Points on a hilly landscape, in no order, each with its height.
A climber steps from a point to the highest of its 2 nearest points, and stops where none of them is higher. Distance is the straight distance between rows; heights are no part of it.
(757): [122 158 144  77  90 143 122 138 122 134 112 121 133 122 116  89 135 115
 113 159 142 148 119 125 122 106 147 135 118 166  87 116 138 100 118 160
 142 125 104 174 166 144 137  96 150 146 138]  height 540
(966): [123 143 135 106  91 122 136 130 102 180 117 158 143  85 150  59 162 126
 117 119 136 102 172 178 111 119 109 141 144 110 130 156 148 129 145 161
 106  90 131 170 205 190  78 122 134 126 147]  height 332
(890): [136 131 104 118 149 139 100  90  81 101 153 136 108 114 155 143 121  95
 132 121 136 105 128 148  92 132  66 122 131  85 196 148 151 145 159 102
 157 117 173  87 140 149 116 155 144 145 145]  height 438
(651): [142  97 129 129 170 169 145 139 168 145 124 110 159 130 149 184 137 150
 121 160  93 192 114  90 131 109 100 130 115 158 165 147 155  60 121 105
 145 128 159  82 114 110 131 155 114  81 102]  height 476
(1263): [133 128 142  98 153 165 160 161 162 156  94 112 152  85 142 150 160 130
 110 166 109 209 137 110 117  97  98 137 133 151 166 145 165  62 126 143
 138  84 159 106 158 152 124 149 101 128 115]  height 518
(58): [145 105 144 137 141 156 111 137 178 162  61  87 138 112 150 134 155 105
  72 103 131 123 127 122 175 110  99 156  93 137 196 111  99 122  93 154
  87  51 154 107 164 176 118 141 137 153 147]  height 347
(27): [134 119 163 164 131 126 136 139 134  15 178 154  96 155  68 157 113 120
  98 145 110 100  58 157 113 112 126 122 112 133 175  96 112  68  63 136
 194 198 123 138 124  72 129 148 142 153 112]  height 796
(453): [148 165 172 153  91  94 157 134 133  64 145 121 101 144 104  90 132 129
 132 171 113 145  89 130 107 154 157 139 145 141 134 152  89 135  74 142
 136 174 126 134  94  63 103 136 101 117  89]  height 418
(536): [ 97 132 115 121 130 157 180 113 110 113 126 127 150 157 172 138  97 122
 168 105 113 129 139 130 103 147 109 141 111 137 102 134 178 108 127 109
 153 140 152 122  85 106 101 160 133  61 107]  height 609
(1087): [ 92 155 151  57  76 139 143 139 144 121  91 138 134 127  90 122 137  90
 122 109 139 126 127 126 111 112 167 146 111 140  90  87 134 112  80 165
 119 112 108 168 151 147 121 101 159 193 141]  height 444
(633): [162 123 146 134 105 179 103 122 154 107 123 144 106 115 128 223 172 110
  95 144 154 145  92  99 158  96  98 127 157 118 137 136 107 136  74 124
 116 131  85  94 127 124 161 146 168 159 113]  height 101
(946): [163 144  78 105 116 190 103  87 100 129 113 136 119 124 205 146 143  88
 126 100 151 137 109 100 113 114  77 145 132 139 142 185 116 147 161 143
 156  78 131 131 116 166 158 148 185 112 132]  height 791
(524): [150 165  89 135 140 125 128 108  78 103 171 129 114 126 150  93 129 128
 131 172 116 129 101 119  90 115 114 125 149 132 150 192 116 111 177 113
 184 129 150 119 128 111 133 149 105  65 118]  height 731
(691): [159 146 174 153  91 118 161 139 179 103 113 126 124 136 136 127 142 140
 140 151 139 161 121 104 109 148 132 135 178 139 126 159  73 169  72 145
  95 153 117 127 106  87 116 133 111 110  75]  height 455
(367): [142 147 119 134 136 129 128 133 106 136 154  97  99 147 152  75  96 138
 134 127 100 166 124 124 118 141 144 122 100 160 116  91 141  89 150 153
 216 127  99 126 163 138 158  98 147 136 117]  height 245
(1000): [136 130 144 142 104 107 147 138 170 146 110 105 139 142 137 110 118 154
 135 139 141 154 175 105 141 139 120 125 152 140  92 154  92 174 102 155
  87 126 112 138 116 122 125  99 115  94 103]  height 504
(812): [159 153  98 168 157  73 120 128 103 158 156  91 118 134 131  85  97 150
 150 101 119 137 134 155  76 179 141 120 112  75 159 110 154 119 211 105
 169 121 132 106 160 158 127 118  99 165 141]  height 432
(1078): [127 129 170 142 124  95 140 138 147 109 123  64 103 156 100  85  91 162
 115 173 107 145 158 124 158 145 178 120  79 169  84  93 111 119  54 154
 130 174 127 126 100  95 118 101 134 129 113]  height 224
(8): [162 159 100 163 157  99 113 139 116 165 150 136 121 110 131 106 120 136
 148  98 127 151 101 130  78 157 148 127 165  89 161 128 131 141 203 108
 137 128 102 124 177 143 162 120 102 169 109]  height 396
(579): [142 135 146 166 122 161 104 125 136  56 131 137 100 147 131 133 129 101
 108  44 121  76  72 146 114 136 133 169 110 111 186 121  69 140  82 136
 117 130 116 161 118 114 141 127 174 175 125]  height 596
(1029): [153 143 107 105 104 182  82 101 111  95 101 145  98 123 121 196 168  82
 102 135 182 128  91 103 168 104 100 144 139 109 135 143 104 156 103 137
 110  91 101 127 128 160 171 141 186 184 162]  height 128
(817): [125 112  94  84 130 124  88 125  86 156 143 164 126 115  82 188 146 137
 128 186 147 142 149  90 141 101 124 104 164 123  82 174 136 156 193  85
  88 127 134 100 106 144 146 109  87 106 166]  height 79
(871): [125  92 184 156 163 131 124 190 142 119 142 140 133  89  96 123 153 132
 103 162  98 115  77 194 136 126 145 116 127 116 196  71 148  44 116 117
 131 149 154 141 160  86 106 145 101 175 129]  height 568
(1168): [ 89 102 113 126  96 168 144 117 133 133 144 184 161 145 124 137 145 158
 126 161 125  64 101 134 134 107 132 142  98 154 113 164 123  78  86 133
 132 156 115 144  96  84  96 163 164  45 115]  height 556
(233): [121 184  77 127 127 132 163 103  75  83 137 146 131 150 139 138  93  71
 169  99 134 121 101  95 101 134 169 147 130 127  78 107 163 161 185  99
 142 136 149 164  84 127 168 151 126 100 131]  height 678
(1051): [126  64 137 163 164 137  89 135 162 187 137 110 167 128 144 118 139 156
  74 120 118  78 120 126 199  95 126 110 109 167 153  88 103  93 135 124
  90 130 116 132 155 126 132 124 133 105 130]  height 337
(1114): [138 118 186 117  75 118 134 146 185 144  84 139 134  71 142 134 142 107
  95  69 148 125 169 154 125 142 128 122 172 120 115 103 101 165  81 178
  74 147 115 149 164 155 104 104 166 193 108]  height 275
(30): [134 112 160 154 165 123 122 151 134  85 105  95 118 151 124  85 116 119
 115 124 115 114  87 163 132 141 118 161  70 116 210 121 109 111 107 139
 124  85 184 113 120 119  95 147 116 121 150]  height 343
(314): [141 164 105  94 129 146 150 101  92  29 122 129 105 152 111 164 114  74
 139 191 143 141  81 104 108  89 123 130  98 143 119 127 167  96 102 125
 191 158 158 126  86 111 150 174 146 122 128]  height 124
(1267): [ 69 137 123  85 116 135 180 114 108 130 106 156 153 139 127 139 118  97
 168 105 124 105 165 156 106 138 114 151 116  99  95 131 190 134 113 104
 120 122 155 129  97 128  78 155 125 102 142]  height 528
(1206): [149 105 126 128 131 101 141 133 195 190  62  88 165 105 155 134 109 138
 120  84 139 161 220 106 154 133 101  93 129 138 123  92 125 177 153 172
  99  81 134 126 167 189 136 102 106 167 119]  height 151
(575): [137 149 102 115  78 209 112  87 112 113 140 169 108 106 179 156 163 100
 122 113 132  92 101 139 108 105  83 142 147 119 162 166 123 118 122 160
 160 115 111 145 142 145 122 161 212 115 112]  height 653
(1113): [ 94 123 137 126 147  95 116 138 140 151 130 155 127 110  89 124 117 123
 126  61 128 116 111 149 110 149 179 124 135 107 118  66 127 138 150 114
  99 142  93 144 142 128 144  92 126 207 143]  height 456
(1064): [138 128 105 147 141 117 123 127  84 123 190 154 140  99 143 124 150 156
 118 174  96 113 121 148  81 125  96 110 179 115 158 202 136 106 177  88
 162 161 141 107 140  92 101 156  75  64 111]  height 680
(55): [136 145 106 166 113  97 151 131 149 130 124 121 127 168 107 105 126 162
 171 115 145 127 138  89 140 153 172 144 157 137  88 172  70 205 125 128
  81 131 109 147  66 104 141 106  81  65 110]  height 561
(603): [118 131 136 132  99 123 109 131 137 122 162 169 119 129 108 137 131 138
 130 139 142 122  99 110 132 119 164 121 161 142  98 128  91 157 117 121
 119 179  82 146 113  81 157 112 139 148 101]  height 320
(89): [125 103 128 100 149  96 136 150 116 172 134 104 163 111 123  94 155 174
  98 187 102 118 199 136 153  99 119 114 117 137  96 166 157  85 153 125
 103 116 138 139 170 164  90 101  71  74 156]  height 825
(560): [ 92 127 123  73  77  99 112 104  65 128 135 140 122 131 117  75 137 126
 136 178 146  85 162 164 128 114  95 129 110 115  90 179 158 139 125 146
 133 111 145 137 142 141  73 118 146 102 166]  height 234
(416): [165 100 169 137 136  85  95 135 156 129  76  66 112 125 136 118 120 104
  96 107 149 137 149 125 157 123  93 116  97 128 176  92 103 177  93 146
  88  95 146  96 146 172 119 118 130 185 146]  height 385
(1260): [133 144 148 146 170  97 120 129 104  82 152 118 101 133 103 127 109 116
 138 165 122 132  99 140 106 136 129 125 126  95 171 119 130 128 130  96
 128 151 145  93 124  91 126 149  94 146 120]  height 512
(483): [140 130 140 149 155 116 100 129 123  82 114  62  96 177 121  83 100 119
 114 151 115 151  97 110 151 124 130 142  50 153 165  99 115 106 107 151
 167  92 146 114 131 141 152 114 131 147 146]  height 292
(344): [156 113 142 175 135  56 131 150 117 176 160  99 125 111 139 104 116 172
 153 116 105 141 185 173  79 181 105  84 141  63 136 137 166 135 168 103
 147 166 129  87 154 138  81 118  83 138 125]  height 478
(299): [150 153  93 160 155 114 145 139 119 159 170 147 132 114 135 134 133 146
 163 113 120 159 107  99  90 153 161 117 195 116 126 130 138 149 200  82
 131 156 106 127 135 111 178 128  79 121  93]  height 374
(1196): [134 120 137 145 115 136 107 124  92 104 199 166 126  83 145 107 152 141
 118 167  99  79 109 190  98 133  81 123 167 103 207 173 116 102 137 119
 157 150 157 126 151  98  74 174 122  98 116]  height 614
(1052): [145 133 130 153 159 113 102 150 118 124 148  75 106 143 125  75  98 140
  95 151 105 152  89 109 151 107 163 115  88 174 137  78 108  79 146 143
 171 136 102 150 167 137 181  96 129 149 120]  height 262
(1286): [142 154  85  95 149 125 115  92  65  49 137 122 108 130 131 174 114  63
 150 182 166 157 103  88 106  98  96 111 134 116 117 133 180 144 156  96
 163 142 172 101  96 128 166 164 128 138 157]  height 108
(1262): [128 111  85 107 164 122 104  95  77 130 164 121 124 131 157 157  91 129
 138 127 120 130 139 124 102 130  77  98 115 117 139 157 169 126 184  85
 176 126 151  67 126 134 122 129 126 111 147]  height 380
(922): [ 84 116 148 127 157 154 168 168 162 157  81 159 164  90  81 163 168 129
 133 106 124 105 137 162 140 137 177 158 160  87 136 107 135 110 120 101
  54 101 145 141 120 118 104 144  79 143 163]  height 26
(509): [124  84 128 156 153 112  97 141 149 184 132 131 168 126 121 123 143 162
 101 108 126  93 152 134 166 123 140 121 139 114 131 121 100 143 160 117
  57 107 114 136 147 143 129 102  99 113 145]  height 296
(1271): [150 127 127 111 129  73 101 134  96 159 115  61 115 130 134  75 123 128
 110 167 134 139 171 128 134 116 108  99  92 129 127 128 154 124 157 138
 132  97 155 101 173 183 114 107 104 142 160]  height 615
(304): [107  96 142 173 193  96 143 137 135 116 115 111 132 145 129 119  86 134
 162  53 108  97 127 178 113 187 137 131  90  85 178  80 135 144 141  89
 122 134 153 102 103  90 100 127  99 156 144]  height 481
(670): [ 94 101 152 156 168 124 139 135 127  88 118 111 124 150 115 108  90 117
 141  91 104  80 109 189 129 152 122 142  73 102 192  99 133 108 106 107
 143 129 178 108 103  85  80 139 116 128 149]  height 405
(1215): [ 71 142 109  87 114 158 156 113 105 157 134 204 156 126 112 147 132 109
 151  70 128 109 121 135 114 130 167 145 144 127  85 101 157 112 170 120
 122 127  94 164 125 136 145 126 150 132 134]  height 401
(1224): [133 172  94 125 165 114 150 118 120 122 101  78 118 179 105 104 101 126
 176 130 130 181 138  73 130 156 178 146 101 124  99 130 142 163 154 121
 109  84 141 124  78 146 174 113  92 133 155]  height 148
(274): [134 112 150 118 151 124 154 162 177 182  83  89 172  93 131  93 135 144
  90 137 117 143 187 134 168  92 135 107 148 171 121  88 141  70 130 178
  96 104 124 159 182 176 127 115 103 129 108]  height 649
(533): [107  96 135 100 128 117 159 151 158 176 103 111 182 116 134 104 137 163
 109 141 119 116 215 141 167  98 120 103 138 153  89 124 152  91 134 167
 104 120 123 165 162 173 100 102  98  86 127]  height 728
(167): [ 85 150 122  89  64 184 103  93  81 123 147 181 117  97 138 126 159 104
 118 121 141  58 125 163 120 108 106 154 135  94 135 159 135 144 111 150
 113 112 120 160 144 143  98 150 193 142 142]  height 513
(11): [110 122 105 170 108 145 138 122 144 133 138 174 140 157 124 113 156 153
 136 115 135  68 104 108 152 136 166 162 155 136 119 162  53 166 122 114
  80 129 106 159  75  85 133 139 113  48 113]  height 621
(774): [154 155 135  95  85 135  75 117  95 115 119 132  90 106 126 108 163  83
  94 143 170 122 100 127 126 111 113 136 144 114 148 135 117 157 122 154
 116  98 102 149 183 178 145 118 174 203 158]  height 169
(1020): [136  87 119 151 157 171 110 124 141 168 121 129 152 117 182 146 134 137
 108  75 109 137 120 126 130 133  84 148 118 137 189 135 119  99 152 119
 143  89 131 102 166 147 125 140 151 115 119]  height 580
(1004): [129  61 162 171 136 158 109 154 200 170 144 135 159 121 142 157 149 156
  80 121 125 111 112 127 187  98 134  94 128 178 140  79 108  69  94 135
 104 176  87 135 149 111 142 128 157 134 103]  height 379
(589): [105  95 117 147 115 117 106 132 137 168 172 180 140 120 121 158 138 169
 133 150 126 121 136 113 141 129 129  96 186 142  89 145 100 157 131  96
 124 188  82 123 109  86 146 115 111  98 105]  height 329
(1177): [163 133 156 166 152  60 134 156 145 147 144  94 115 110 117 126 118 160
 147 156 108 196 158 146  89 176 121  85 167  85 144 129 150 149 130 109
 118 173 132  83 132 109 103 121  70 154 106]  height 521
(802): [131 157  87 132 113 166 149 113 113 113 149 166 144 119 161 100 176 139
 117 181 121 112  76 118 104  89 134 152 139 159 130 203 104  69 140 144
 164 102 127 155 123 103 130 163 137  30 102]  height 671
(1057): [132 155 159 132 123  92 134 146 148  95 143  85  96 151  92  81 103 148
 113 135  94 150 123 109 123 155 208 125  99 163  74  86  89 112  85 157
 150 186  97 161 117  96 161  75 130 171 109]  height 202
(656): [ 78 152 127  69 119 111 178 145 136 129  97 148 149 123  61 144 153 127
 160 179 138 158 177 128 132 111 166 141 142 108  65 149 170 137 130 132
  78 108 139 142 116 150 114 108  81 122 158]  height 55
(868): [141 132 117 114 146  79 119 132  89 152 137  57 122 141 106  60 123 164
 115 206 113 125 198 130 166 110 146 105  92 138  83 134 156 102 136 144
 132 113 147 129 153 162 107 101  90 102 167]  height 718
(578): [141 114  74 148 145 128 104 123 123 169 171 146 117 140 134 144 124 175
 151 124 129 157 122  78 141 136 138  96 167 152  81 140  95 156 189  93
 151 147  89 123 114 106 188 106 116  96 107]  height 353
(348): [ 79 133 138  99 132 125 188 158 190 142  75 151 178 110  70 154 149 133
 146 125 126 147 177 134 132 120 177 150 149 107 100 113 134 131 118 140
  65 101 135 149 120 143 111 114  83 129 137]  height 41
(68): [174 148  84 124 159 115 116 132 141 163 112  51 122 162 144 111  99 164
 159 151 125 214 172  66 135 150 135 104 113 151 102 143 137 151 163 131
 135  83 141 108 117 169 182  92 109 146 147]  height 162
(1255): [114 111 136 101 115 144 153 133 182 125  87  79 130 160 132 145  98 145
 154 134 133 189 167  92 153 132 117 125  94 171  97 106 140 132  78 155
 146 127 130 112  95 119 140 118 156 128 125]  height 203
(179): [103  87 156 124 104 146 132 143 158 155 127 145 164 120 134 135 144 146
 102 148 123 101 144 149 147 111 111 124 112 139 131 139 129  98  85 140
 108 130 137 120 129 110  80 140 148  94 130]  height 480
(295): [145  97 183 138 106 103 134 153 160 168 105 128 142  80 157  92 136 134
  95  90 143 105 184 185 129 137 110  88 163 123 141 110 123 138  97 154
  86 162 121 138 170 155  72 121 137 151 101]  height 335
(1204): [ 88  86 110 100 154 153 118  99 146 119  95 118 151 146 109 182 123 108
 123 139 126 105 119 107 172  99 108 148  68 135 150 116 156 107 109 103
 116  74 167  79  96 115 119 157 123 120 159]  height 306
(1299): [130 127 126 127 125 161 100  95  96  93 169 156 112  92 126 156 148 108
 114 149 125  76 107 169 114 118  89 134 155  81 196 163 131 136 122 111
 122 137 155 109 134 114 100 174 139 125 133]  height 526
(297): [154 144 127 145 132 101  93 109  97  53 171 130  73 149  98 140 114 123
 122 186 137 132  81 119 131 113 118 116 132 125 137 129 111 137 109 116
 186 168 109 109 124  81 158 133 133 142 117]  height 578
(125): [104 105 115 109 182 106 137 138 140 149 113 106 143 125 113 166 115 132
 149 117 103 164 154 127 124 135 122 118 107  98 152 107 176 129 145  81
 117  97 155  79 116 130 117 143  70 149 150]  height 719
(378): [129 151 133 134 108 143 116 112 135  89 120 144 106 153 144 121 116  97
 130   4 130  91  91 126  99 159 150 173 113 119 135 123  67 170 109 141
 128 133 101 173 123 148 146  94 181 186 110]  height 777
(421): [137 170  76 145 159 105 187 120  96 142 137  93 127 168 128 132 113 149
 189 120 109 175 174  83 120 164 171 136 138 110  62 149 170 167 183  95
 130 130 146 125  74 146 156 125  72  75 131]  height 138
(1079): [167 124 183 165 120 166 137 150 191 133  76 109 123 112 160 153 149 116
  84 100 132 147 116 136 147 133 106 154 121 119 190 126  78 130  59 163
  94  96 138 125 151 143 111 149 151 155 113]  height 427
(306): [114 148 135 146 138  97 118 138 144  99 133 140 107 140 120 110 106 106
 130   9 115  90  89 134  81 181 191 147 119 111 123  97  78 160 129 123
 106 160 104 167 127 118 149  81 139 201 124]  height 595
(585): [112  84 138 108 111 160 110 103 143 113 119 134 136 144 126 178 143 116
 106 133 146  90 119 130 157 104  78 141  86 119 149 134 130 121  65 128
 118 113 140  90 112 125  97 151 175 119 150]  height 388
(221): [139 121 107  96 133 121 143 134 175 163  75  60 145 140 139 133 104 157
 138 138 123 199 200  78 171 120 119 107 110 178 104  95 142 138 137 165
 132  79 145 123 130 170 165  93 114 149 138]  height 178
(246): [ 87 163 133  90 106 115 147 115  79 100 138 131 112 148  94  89  92 114
 157 160 122 110 126 144 113 135 153 141  92 127  71 120 168 103 111 135
 176 150 127 142 119 100 109 119 144 125 144]  height 159
(608): [153 125  99 126 174 193 124 109 133 150 109 135 138 114 189 174 143  98
 112  85 115 169  99  97 122 113  94 146 134 142 168 144 136  95 173 125
 159  67 135 104 133 159 162 158 147 119 121]  height 666
(482): [129 156  59 132 125 135 134  85  73 101 149 144 122 157 144 136  96 112
 171 115 143  91 116 103 132 134 132 133 132 140  71 137 124 175 173  95
 162 149 137 141  62 102 161 146 137  55 126]  height 764
(16): [129 137 167 105 139 160 164 183 176 170  92 135 173  72 131 137 166 127
 101 151 114 186 143 137 112 101 146 136 154 144 142 104 151  60 126 154
 116 102 132 152 195 153 129 133 109 151 110]  height 570
(262): [149 155 152 138 114 128 117 113 100  10 180 156  76 140  96 133 117  94
 114 161 123 117  78 158 102 104 102 124 140 119 171 126 123 108  91 136
 203 172 128 134 138 107 134 143 149 154 122]  height 669
(801): [ 68 139 124 112 103 152 179 115 111 138 121 192 161 132 126 154 123 103
 176  62 137  88 140 149 112 141 153 150 150 108  85 115 153 148 137 104
 102 153 120 154  82 124 112 148 135 101 116]  height 453
(104): [131  84 152 159 124 149 103 126 136 141 141 122 129 143 182  99 114 142
 107  73 117  99 118 150 141 129  85 127  99 150 165 108 113 112 116 146
 155 125 111 131 151 141 117 122 178 112 113]  height 493
(902): [176 143 138 163  96  33 118 125 125 191 155 105 121 101 127  76 126 167
 133 127 142 125 182 149  92 163 137  88 165  80  87 136 147 160 171 137
 120 163 102 138 174 180 100  91 107 149 125]  height 430
(434): [148 116 162 150 144 118 112 127 150  79 114  73  97 177 115 119 103 136
 118 183 130 156 109  98 166 119 117 136  58 156 141 123 101 131  63 142
 139 126 143  98  95 104 136 118 126 124 127]  height 260
(471): [111 117 120 129 147 167 124 112 146 129 108 145 135 153 131 174 127 104
 134  67 145 120 100  99 157 132 138 159 114 122 142 102 107 158 127 113
  91  94 123 116  99 137 159 131 141 143 137]  height 484
(775): [126 129 167 133 160  89 130 161 144 120 126 102 121 108 106 126 120 133
 139 160 107 173 132 159 108 147 126 116 126 102 163 110 153 124 114 109
 110 139 148  93 143 107 106 132  81 162 124]  height 586
(953): [124 135  87  95  96 112  86  89  60 113 153 117  97 148 142 100  97 118
 149 146 153  93 140 146 130 146  77 111 108 123  96 160 143 157 136 132
 176 127 138 109 114 125 101 119 175 124 162]  height 284
(1035): [104 134  64 143 102 142 139  95 103 112 142 174 135 159 126 126 129 133
 154 123 138  55 102 108 142 118 155 144 139 146  83 165  88 163 144 104
 132 148 120 165  61  83 144 155 134  29 110]  height 685
(683): [ 99 154 146  84  99  98 122 121  78  88 137 126 103 120 104  80 117  94
 134 178 126 120 122 170 101 125 115 140 104 108 140 135 162 117 118 151
 161 124 154 120 160 135  92 133 137 150 152]  height 191
(969): [164 109 136 140 141  84  71 128 118 124 123  79 101 129 141 104 124 108
 108 142 144 133 128 132 133 121  87 114  91 107 187 124 121 163 136 129
 123  92 156  82 153 167 124 115 121 171 158]  height 492
(473): [140 153 108 121 129 162 118 105 111  70 113 131 118 165 130 167 111  76
 146 105 152 120  80  89 127 115 133 149 125 128 123 107 127 152 131 119
 135 123 124 140  84 128 182 144 154 140 131]  height 579
(988): [148 127 128 110 111 141 128 130 128 134 129  85  96 145 149 114  96 146
 149 147 124 186 151 111 145 144 116 111 110 174  81 106 145 118 107 151
 207 150 111 119 130 124 150 100 173 137 125]  height 227
(813): [111 139 118 110  96 148 104 107  83 150 133 156 124  94 153  83 151 116
 123 106 124  68 132 177 112 117 105 149 118 111 176 154 128 128 153 144
 125  73 136 151 181 169  85 140 175 138 149]  height 397
(715): [105 111 131 141 129 119 112 140 148 187 139 186 132  91 106 168 139 133
 133  78 155 132 143 135 133 143 160 106 182 103 108 103 120 175 169 112
  70 141  88 127 146 145 155 101 124 183 130]  height 363
(662): [136 157 149 156  93  56 109 122 134  94 160 123  91 138  89  95 125 144
 130 150 142 119  96 112 119 154 172 120 152 125 103 143  72 200 100 122
  93 176 101 134 106  69 132 110 111 156 113]  height 368
(673): [ 84 113 101  91 141 155 136 119 147 159 103 149 155 147  93 160 132 132
 135 108 143 142 135  84 174 110 162 147 105 147 103 100 132 133 151 119
  91  67 123 131  97 147 161 119 129 131 158]  height 398
(1099): [107 132 110  86 116 114 143 136 124 155 125 155 139 125  77 165 142 148
 154 173 145 165 185 100 139 128 145 112 174 131  51 164 142 168 159 125
  91 136 129 130  98 148 135  95  91 101 144]  height 67
(320): [149 129 157 101  78 128 100 125 146 153 104 136 126 104 133 127 148 112
 105 108 175 121 149 124 147 119 121 122 167 136  98 113 102 176 114 169
  91 124  94 153 169 168 139 106 177 180 131]  height 219
(236): [173 150 155 173 114 186 139 141 159  81  91 126 108 140 165 145 149 101
 110  73 129 127  78 129 118 142 116 178 128 113 207 148  63 133  68 158
 111 101 138 140 117 130 129 160 152 136 102]  height 494
(1144): [131 106 172 147 136 137 134 170 140  85 166 132 118 130 102 130 116 139
 108 161  95 149  77 161 137 103 130 120  93 152 167  87 145  27 101 138
 194 167 137 122 144  96 118 145 122 134 111]  height 667
(612): [139  92 186 177 153 123 109 186 153 144 138 140 142  77 126 145 179 150
  91 157 113 108  98 195 142 143 133 107 173 103 195 112 113  97 100 109
  84 159 144 132 153  74  91 143  99 169 129]  height 490
(177): [119 108  97  93 143 129  91  99  91 115 133 102 121 150 131 132 104 130
 125 177 137 125 133 112 151 107  86 120  77 148 103 157 154 109 140 115
 177 121 148  95 103 114 129 127 141 101 163]  height 334
(779): [ 98 171 123  82 111 157 168 111  82  62 124 155 131 140 103 138 106  85
 152 162 132 102  99 126  97 106 139 144  88 131 105 117 185  83 103 123
 178 151 157 139  94 107 110 164 152 105 123]  height 139
(229): [131  89 143 172 126 115 115 128 171 179 121 145 134 113 156 147 114 144
 122  53 146 126 152 136 131 158 123 112 148 112 132 110  93 186 139 129
  80 136  97 119 139 139 133 102 139 162 119]  height 298
(41): [146  91 155 161 117 159  96 137 164 133 146 141 125 142 156 138 131 146
  93  93 130 120  91 122 150 101 125 111 121 183 126  83  95  95 100 141
 150 156  59 155 156 115 161 108 185 144  97]  height 424
(521): [106 164 110 100 125 155 139 137 107 134 127 146 142 125 115  82 144 141
 122 189 122 141 100 105 126  96 170 150 114 168  86 160 131  66 148 147
 151 106 109 172 137 121 149 116 135  78 130]  height 616
(664): [137 149 111 106  94 145 168 110 100 127 127 132 121 144 175 120 127 126
 175 136 131 137 159 114 102 146  94 133 147 143  79 187 142 150 122 126
 157 133 141 132  92 120 107 140 135  54 105]  height 670
(1116): [ 64 123 100  88 147 150 162 129 123 178 127 183 169 121 109 141 131 145
 145  84 110 135 153 129 146 115 171 137 121 138  87  93 174  86 183 121
 119  91 100 161 145 147 143 110 108 125 154]  height 361
(827): [175 127 169 175 111  46 134 152 150 175 119 101 129  91 140  53 124 156
 109  78 137 106 170 174 107 162 131  76 166 115 128 108 123 150 137 158
  99 188 111 150 166 160  98 104 113 160  95]  height 384
(1102): [124 113  96 115  94 145 121 109 117 121 143 176 137 141 120 141 147 165
 124 198 139  86  99 106 149  99 119 125 126 171  81 193  89 123  98 133
 146 158 112 151  84  67 114 162 143  36 108]  height 610
(906): [118 114 121 139 191  98 151 129 149 142  93 104 136 130 126 151  91 117
 168  46 110 148 146 144 107 168 131 131  96  88 161  77 163 159 147  77
 107  92 159  92  95 131 124 137  89 162 138]  height 585
(70): [139 115 147 155 103 191 137 141 185 169 126 169 137  98 168 215 173 133
  99 115 143 149 112 105 141 138 121 123 204 115 136 145  92 131  94 128
  89 140  92 115 130 121 145 156 150 123  90]  height 84
(1221): [136 159  98 170 139  96 180 103 115 137 153 104 112 158 145 128  90 126
 200  78 108 138 154 110  99 191 155 123 161 110  67 119 153 180 151  99
 145 177 123 115  79 109 141 127 105 103  98]  height 129
(1266): [122 138  75  83 131 142 114 104  66 112 143 161 140 114 111 198 143  93
 136 170 162 139 120  92 133  93 121 113 151 128  81 159 162 140 185  81
 130 137 154 115  76 130 161 156 121 101 149]  height 92

Call two points neighbours if one is among the 2 nearest of the other. Go from one point of each pair to the other, from neighbour to neighbour, staying as high as possible. Name the lowest point that can't be avoided.
(27) / (775) -> (1260)
(378) / (524) -> (560)
(27) / (482) -> (603)
(89) / (378) -> (58)

For each start below, name the point where the climber stops.
(1029) -> (775)
(314) -> (524)
(603) -> (482)
(177) -> (524)
(348) -> (524)
(509) -> (946)
(1116) -> (482)
(578) -> (775)
